Points, in no order, along strands that fork, close into loops and pass close to each other.
Points whose rows are less than 50.6 apart are linked; no others are. Some points are linked to none.
K_602: [ 25  26 -10   5 -32  51  26 -13]
K_10: [ 12  33  -3 -18 -14  44  68 -13]
K_320: [ 40  -3 -14 -10 -41  17 -41  -5]
K_761: [  5  -5   2  53  -2  19  59 -37]
K_491: [ -6  17  -1  24 -25 -26 -16  32]
K_897: [ 11 -23  23  52 -26  18 -12   3]
K_446: [-64 -11 -11 -21  47 -32 -35 -15]
K_364: [ 11  23 -47 -37  -7 -41  32  12]
K_310: [-11  20   2 -14  68  21 -30  13]
K_770: [ -4 -23  16 -18  38 -17 -48   0]
K_220: [-14  11   0  29   4   3  85  13]
K_687: [ 36 -19 -27 -35 -17 -11  42 -19]
K_12: [ 43  -5 -40 -25 -22  10  20 -22]
K_447: [ 22  36 -15 -17 -23  51  47 -13]
K_562: [ 22 -18 -26  38 -11   3  30 -19]
K_879: [  1   8 -18  37  -3  -4  64  16]
K_532: [-13  61 -18   3 -20  -7  30  50]
K_502: [ 20 -18 -11  54 -24  15   8 -17]
K_733: [-13  24 -21  30 -18 -40  -2  29]
K_269: [-53 -22  -2 -29  31 -41 -46 -16]
K_618: [-25  33 -14  -8  63  21 -43   0]
K_637: [-28  12  38 -12  42  -3  -9  41]
K_112: [ 27 -15  31  -8 -22  35 -36   7]
K_72: [ 25   5   7  25 -40  48  -1 -15]
K_696: [ 29  -8  22  12 -37  47 -24  -7]
K_385: [  4  11  20 -64   8   6 -51  10]
K_260: [  3 -23  21  -8   1 -28 -54   5]
K_153: [  4  25  -1  25 -28  19  17  29]
K_835: [ -4  -1 -29  36   4 -36  53  22]
K_190: [  9 -28   5  35   1   4  64 -42]
K_882: [-24  19  17 -10  69  11 -13  31]
K_986: [ 22 -37 -12  13  -5  -3  52 -35]
K_92: [  7  13   8   4 -28  -4 -27  25]
K_718: [-50 -37  -6 -20  -2 -59 -62 -25]
K_244: [-11 -23   7  -2  61 -13 -42  -3]
K_767: [ -1  18  18 -62  32  15 -40  14]
K_716: [  3   9  15  63 -12  39  40 -31]
K_384: [-40  14 -30  -8  59   5 -54 -18]
K_678: [-70 -13 -12   7  63 -35 -30 -10]
K_759: [  0   3  19 -30 -19   0  89   5]
K_484: [ -1 -34   8  -5  -1 -42 -68 -11]
K_620: [-38 -16 -11  21  72 -25 -39 -11]
K_735: [  1  -4  30  63 -25  41  13 -12]
K_585: [-17  16 -30  43  -5 -52  22  29]
K_856: [ 18   3  18 -52 -11   1 -59   7]
K_847: [ 27 -26  -2 -46 -29 -10  54 -19]
K_232: [-19   8  42  -2   7  -4 -14  49]
K_265: [  0   4  33  -9  -6   3 -28  33]
K_86: [-19 -46   4  -1  -3 -62 -71 -21]
K_822: [ 48   4 -40 -11 -36  15 -15 -17]
K_398: [ 31  -8  18 -31 -26  16 -55   7]
K_970: [  3  18   6 -18  -9  23  83  -4]
K_554: [ 15 -11  22 -43 -42  -4  68 -13]

A piece is all that can be reached along the links. How many separate loops has the piece of each point below (a circle has one, a figure eight two, a Y none), and how many tips (points with one link)?
K_856 -> loops 1, tips 1
K_678 -> loops 1, tips 0
K_232 -> loops 0, tips 2
K_716 -> loops 1, tips 0

Name the points in between on the shortest way along the links from the first point to the second, in order.
K_220, K_585 -> K_879, K_835
K_847, K_602 -> K_554, K_759, K_970, K_10, K_447
K_767, K_320 -> K_385, K_856, K_398
K_112, K_687 -> K_398, K_320, K_822, K_12
